Points on a hilly landscape, in no order, each with its height.
A climber steps from a point to the highest of its 2 nearest points, and stops where none of them is higher. Distance is the straight distance between rows; heights are no part of it.
bibe: [-42 -25  -2 -17 -16  -4  28  23   9 -12  11  10   9  -6  14  38   7  -8
 -14   6   1  24   8  28  -3  20]  h=2.56
sudu: [ 13  27  44  -6   5  10  39 -11   6  23 -16   3 -38  -8 -39  -1  -7 -13
  -4 -15 -34  23 -15 -28 -13 -36]  h=6.38
vep: [ -6  48  10  23   4  -5 -30  11   8  11 -34 -16   2   6   2  -8 -14 -24
 -16   7 -22 -15 -21 -27  -1  37]  h=3.33
Lal: [ 12   3   6 -18 -11 -44 -20   0   9  24   0  32 -12 -13 -42 -46   0  29
  25 -23   7   0  -1 -10 -11 -21]  h=4.41
moso: [-42  -7  10   9   2 -18   5   1  23  17 -42 -40  -1   8  18  62  -2 -40
  22  10  -2 -20  23  43   6 -14]  h=5.36
Bulet: [ -9  32  12   3   4  23 -37 -13 -13 -10   5  27   8  14  -7   6  30   0
 -25 -10  27 -32  48 -22  -3  10]  h=4.02
bufo: [ 18  12 -14 -21  21  16 -24 -18  17   6 -35 -12  11 -15  -4   9 -22  11
   8  15 -20   7  29  -5   5  44]  h=5.44
Bipag: [  0  -1   9 -13   5  11   6   4  -4 -39  15  -5  31  -5  57  14  10  -5
   7   0  71  -1  14   9  -4  10]  h=3.24
ganu: [ -9  32   6  -6  28   2 -49  -3  -4  -4  -6  17  24   8  -5  17  10 -21
  -1 -12 -27 -41  27 -21  17  -2]  h=4.36
vuzo: [-38 -31   5 -15   1 -38  40   3  14  18 -18   6  -6 -19 -16 -30 -32  17
  15 -16 -13  15 -45   0   0   0]  h=1.82
sopoz: [-34  -3   3   2  22 -11  -9   9   6  11 -40 -20  11  -4  15  18  -4 -42
  38  16  -7 -43  -4   1  15  10]  h=6.02
lep: [ 21 -16 -28  -9  31  20 -17 -31   8  -2   6  25  17 -22 -20 -26   0  23
   8   1  -9   4  29 -19 -16  37]  h=4.67
podis: [-49  -3  -4 -10  -6 -19   5 -17 -12  13 -29 -28  -1  20  29  31 -62  -5
   2   9  40 -10   7   6 -33  24]  h=4.99
sutu: [ 22 -20  20   8 -32  -4  29  45   7  36   9  -8   5  12 -51 -37   8 -12
 -17   0 -19  12 -26  -3 -21 -13]  h=0.20
zada: [  7 -27  11  15 -10  38  55   4  24  29 -15 -28   5  -8   3  -3  10  -7
   4  25 -32  21 -35   1  -4  25]  h=5.14
Gar: [ -2  -7 -26  -9  22  18  -4   2  -8 -48  -4 -14 -17 -31   3  -9  13   2
  -4  10  50 -21 -12 -24  15  18]  h=3.93
bop: [-29   5 -18  -4   4 -20 -18 -14  27   5 -23 -41   5  -1  10  39 -67   0
   1  -4  29   9  -1   1   7  25]  h=4.53
Ref: [ 36 -14 -18  15  -3 -22 -36 -19  10  19  16  50 -17   3 -23 -52  21  28
  16 -27  -6  -1  14   2 -17 -15]  h=5.01
kavuv: [ -9  11  26  17   3  10  18   6   5  26 -34 -25   6  12  38  20 -32 -32
  -7  10 -16  -8 -27  -6 -38  34]  h=3.85
ruva: [-22  35  11  -7  -2 -32 -24 -19  13   6   2  11  12  -5 -15 -10 -33   5
  -4 -39 -19   6 -42 -13  27   7]  h=1.30
teso: [ 18 -10   3 -28  -3 -10 -13  -7  -6 -18  -5  14 -12 -19  46  23  -7  10
 -11   8   6   5  -1  54 -16  -8]  h=2.85
barul: [ -5  -3  38   2   5  29  31 -17  38  21 -28  -1 -39 -18 -12  11  -6  -8
 -18 -10 -29  28 -33  -9  29 -45]  h=7.52
lalan: [-39  11  12 -11  18 -56   8   3  31   5 -17   2  11  -6 -25 -20 -57   7
  14 -24 -24  14 -54 -26   9   8]  h=1.54
tez: [-40 -30   1 -14  -5 -26  17  -9  24   8 -37  -1 -24 -24   7   7 -33   9
  -5 -10 -15  17 -34  38  14  -1]  h=2.09
dom: [ 40 -15 -11  18  -6   0 -25  18  -9   9  25  44 -31  33 -14 -21  39  25
   0   1 -30   0  44  12   2 -39]  h=5.80
Kudov: [ 17  19   4   8 -17  11  -7  54  -5  34  -2  -5   4  13 -29 -33  25 -15
 -24 -12   2  -5   1 -27 -18   0]  h=0.47
pof: [ -4 -50 -29  -1 -10  -4  28  17   9  14  11  24 -11 -22  -3 -10  23  13
  20  12  18  17  19  -5 -53  14]  h=1.99
Far: [ 17  -3  -6   9  -3  40  14  -5 -45   1  14 -13 -13  14   3 -39   2  14
   4 -12 -17 -17   8  21  67 -71]  h=4.89
goge: [ -4  22  -4   4   7  -7 -21 -20 -12  -5  35  29  24 -10   3 -20 -13   3
 -32 -37   5  -7 -25 -33 -41  28]  h=0.88
gedu: [ -9  19   5   1 -10   3   0 -28  -1   8  30  33   6  -3   9 -10  -6   9
 -21 -38 -16  14 -29   9   4  25]  h=1.06
pugo: [  3  -7  -3  14 -17  26  12   5 -22   0  17  39 -40  12  -2 -16  33  18
 -28   5  -8  17  36  26  17 -43]  h=6.57
sivos: [ 21  39  11  -2 -24  11   7  -1 -18  -4   4 -27 -16   3 -11  15  12  -4
   3  12  -1   8  -7   0   9   0]  h=7.74
pas: [  8  48   3 -13 -28  26  -5   6  -6  -8   5 -35  12  18  31  32  27  24
 -23 -21   5  21  14   6  36 -15]  h=6.49
depi: [-39   6  14   8 -17   0  17  -4  14  15 -40 -50  13   4  23  42  33 -22
  -7 -19   2 -12  31  61  27 -25]  h=4.87
Vesu: [  8 -19   2  -3   3 -42 -52   5  -5   1  17  26  19   6 -18 -10   7  13
   8   2  22 -43   7 -18 -56   6]  h=3.52
tasa: [-14   5   8   7 -18  44   2  -5 -17   4 -21  19 -19  11  26   1  16  24
 -24  10  -3  23  67  48  43 -46]  h=7.35
numo: [-19  -2   7   9  11 -20   0  11   0  11 -24  -3  -3  26  17  -1 -70 -19
   1  34  14  -5 -23 -26 -34  42]  h=4.42
Zofo: [ 14 -33 -23  13  22 -14  -4  -6   4 -42  19  19 -25 -21  -2 -14   6   7
  15  21  29 -13 -26 -26 -20  23]  h=4.29
Boz: [-22  22  -2   5 -11 -28 -22 -10  35  18 -19 -40 -12   6  13  64 -23   7
 -17 -29 -23  12  -2  19   0   8]  h=4.24
pom: [  5  -1  19 -12  -6  21   6 -17 -27  26   1   2   6   9 -11  -5  10 -18
   2 -18 -37 -27   8  36  31 -45]  h=4.45
Poto: [ -5  -9   5 -20  -4 -32   1  -8  15 -14 -32   0 -42 -26  12  35 -33   5
 -12  22 -16  35 -16  48  -2 -19]  h=2.44
reva: [  9  14   8   2 -33  -3  29   1 -32  -9 -18 -35 -27 -16   5  14  14 -10
   7  39  19   9 -15  29 -20 -12]  h=6.53
pimol: [ -5   2  -4  34  15 -28  -7  30   0  23 -16   8   3   7 -10 -41  -5 -30
  -1  19 -37 -21 -27 -33 -41  33]  h=3.35
Bere: [-14 -33   0 -12  -9   4  42  42   3  13   2   9 -10  -9  16  24  15  -8
  -4  11  -6  12  -3   5 -49   9]  h=2.28
Mobo: [  7  11   2 -27  -1 -18 -34 -20  10 -44  21   2   7  -3 -13  54  -6  26
  -4  14  -4   9   5 -10   6  10]  h=5.72
rup: [ 27  10  -8  28  28  31 -30 -13 -16 -28  28  11  31  21  11 -18  40  -2
  -6  -8  32 -31  47 -40 -13   7]  h=3.73
fisul: [ 16   4 -15   8  17  28   6 -24 -42 -42  59  12  17  25 -11   2   9   9
  23  18  -9  -8  30 -12  48 -18]  h=5.83
buku: [  3  -4  11 -26  11 -52 -45  10  11  -9  -3  31  -3 -10 -36 -14 -18  16
   1  -6  10 -22  -3 -29 -17 -11]  h=3.92
tud: [  6  27 -12   2 -14 -23 -13  20 -17   3  25   3  17  -1 -46 -46  -8   5
 -30 -25  23  -1 -16 -42 -34  20]  h=0.70
magaf: [-43  -5   1   0 -29 -18  39   0 -23   1 -26 -48 -16  17   7  39 -31 -13
  -3  34  18   2  -9  23 -24  11]  h=5.55
tobud: [  7  -3 -12  -1  -4  39  14  12  -8 -30  39  15  24   5  41  -7  33  15
 -16  -7  51  24  27  14  35   0]  h=3.03
rutuz: [ 21 -11  20 -20  -2  26  13  17  14  15  -1   2 -18 -19   7 -11 -18  -4
 -18 -17  -2  30 -37  15  33 -50]  h=6.40
Kereb: [ 34 -15 -25   6  15  -9  28  15   5 -12  16   4 -28 -17 -31 -44  -4   0
   9 -11   7  25 -34 -32 -15   3]  h=4.94
biga: [-27 -18 -22  -9  -2  31  26   2  -2 -23  15  21   5 -20  13   8  28   8
 -24  -3  20  19  26  18   8  31]  h=2.81
Kadad: [ 39  16   2  -2  18  20 -15   4   9   3 -11 -16  42  10  26   5 -10 -13
  22  26 -17   5  15  -4   0  38]  h=6.39
furun: [-23  31   4  14 -26  30  -6 -22  10   9 -13 -19 -11  14  37  35  16  24
 -28 -25   3  32  35  42  59 -37]  h=6.70
Viso: [ 34   3  25   4   7  15  40  -7 -16  16  -9  13 -58 -11 -46 -40   4  -3
  -3  -7 -23  19   0  -6  -4 -73]  h=5.60
nof: [-24 -24 -32   7  18 -39  -2  19  -7 -12 -15   4 -11  -7 -14 -21   9   9
  18  22  -5 -39 -26 -47 -21  32]  h=3.84
Konoz: [-40 -15 -13   5   1 -10  23  12 -11  10 -19 -38  42  13  17   6  -2 -20
  46  29  -7 -30 -12  -3   3  38]  h=6.66
Mor: [-17  34  -1  -4   0 -12 -24 -23  28  -3   3  -9  -4   9 -10  64  -5   8
  -4 -18 -34  22  14  -2  39  -7]  h=4.86
fevuv: [  8 -14  -1  -6   2 -25 -23  15 -12 -17   7  17   9   6  22  -3  21  -1
  -4   0   8 -36  -1  27 -22  14]  h=3.18
mebuz: [ -1 -19  30  11 -17  51  59 -24  18  21  -7 -17  -6 -13 -24   5  16 -13
 -14  22 -35  27 -18  15  26 -26]  h=6.25
Domop: [ 30   0  -6 -13  10  -6 -29  -9 -11 -37  49   8  22   5 -13  20  17  16
  31  19   4  -7   2 -24  17  -8]  h=6.65
gaso: [ 36   0 -16  26  16  15  -1  -4 -39 -20  44   7  -9  28 -14 -33   8 -15
  21   4 -11 -25   0   3  49 -35]  h=5.31
fovit: [ 16   7   8  -4  20  19  -2 -15 -14 -40   4 -20  44  -2  26   9  16   0
  -4   9  57 -23  38 -17 -33  32]  h=3.45
ruviv: [-17  -2  18 -12 -23   0  18 -11 -19  14 -11 -35  28   1  -1  12  -7 -25
  -9 -18  -9 -17  -6  64  17 -13]  h=4.38
Lus: [ -2  -6 -17  -5  12  -8 -16  -3   8  -9 -10 -31  51   6  41  15 -18  13
  38  29  10 -18  -7 -30 -15  51]  h=7.55
zotu: [ 43 -37 -32  17  -6  14  -6  -2  13   4  36  27   5  -2   2 -21  28  10
  28  14  27  27  38  15 -23   4]  h=1.68
Nen: [ 33 -15 -11  -5   8   9  13  27   4  -4  31  20 -29  -8  -2 -24   3   0
 -10 -25  -6  24 -38 -11  15 -30]  h=5.62
Safo: [ 19  22   4  14  26  11 -27  -7 -14  11  18  28  -1  11  -5 -21   9 -18
  28 -11 -27 -30   0 -31  16 -22]  h=4.77
Petan: [ 37 -20 -25  17 -14   3 -24  13   7 -15  42   7  22  10 -24 -31  24  11
  11  12  56  10  20 -19 -16  13]  h=1.41

Where does a climber stop that starts at each point below?
vuzo -> tasa
ruviv -> Lus
kavuv -> sivos
pof -> Domop
Bulet -> Domop
bop -> sivos
tud -> tasa
Vesu -> tasa

Call two points neighbours if one is among the 2 nearest of the other. Go from one point of each pair to the other, from neighbour to neighbour, staying as high as possible. Name the lowest point that can't be avoided.
tasa and sivos -> pas
Lus and tasa -> Boz
Domop and Lus -> ruviv
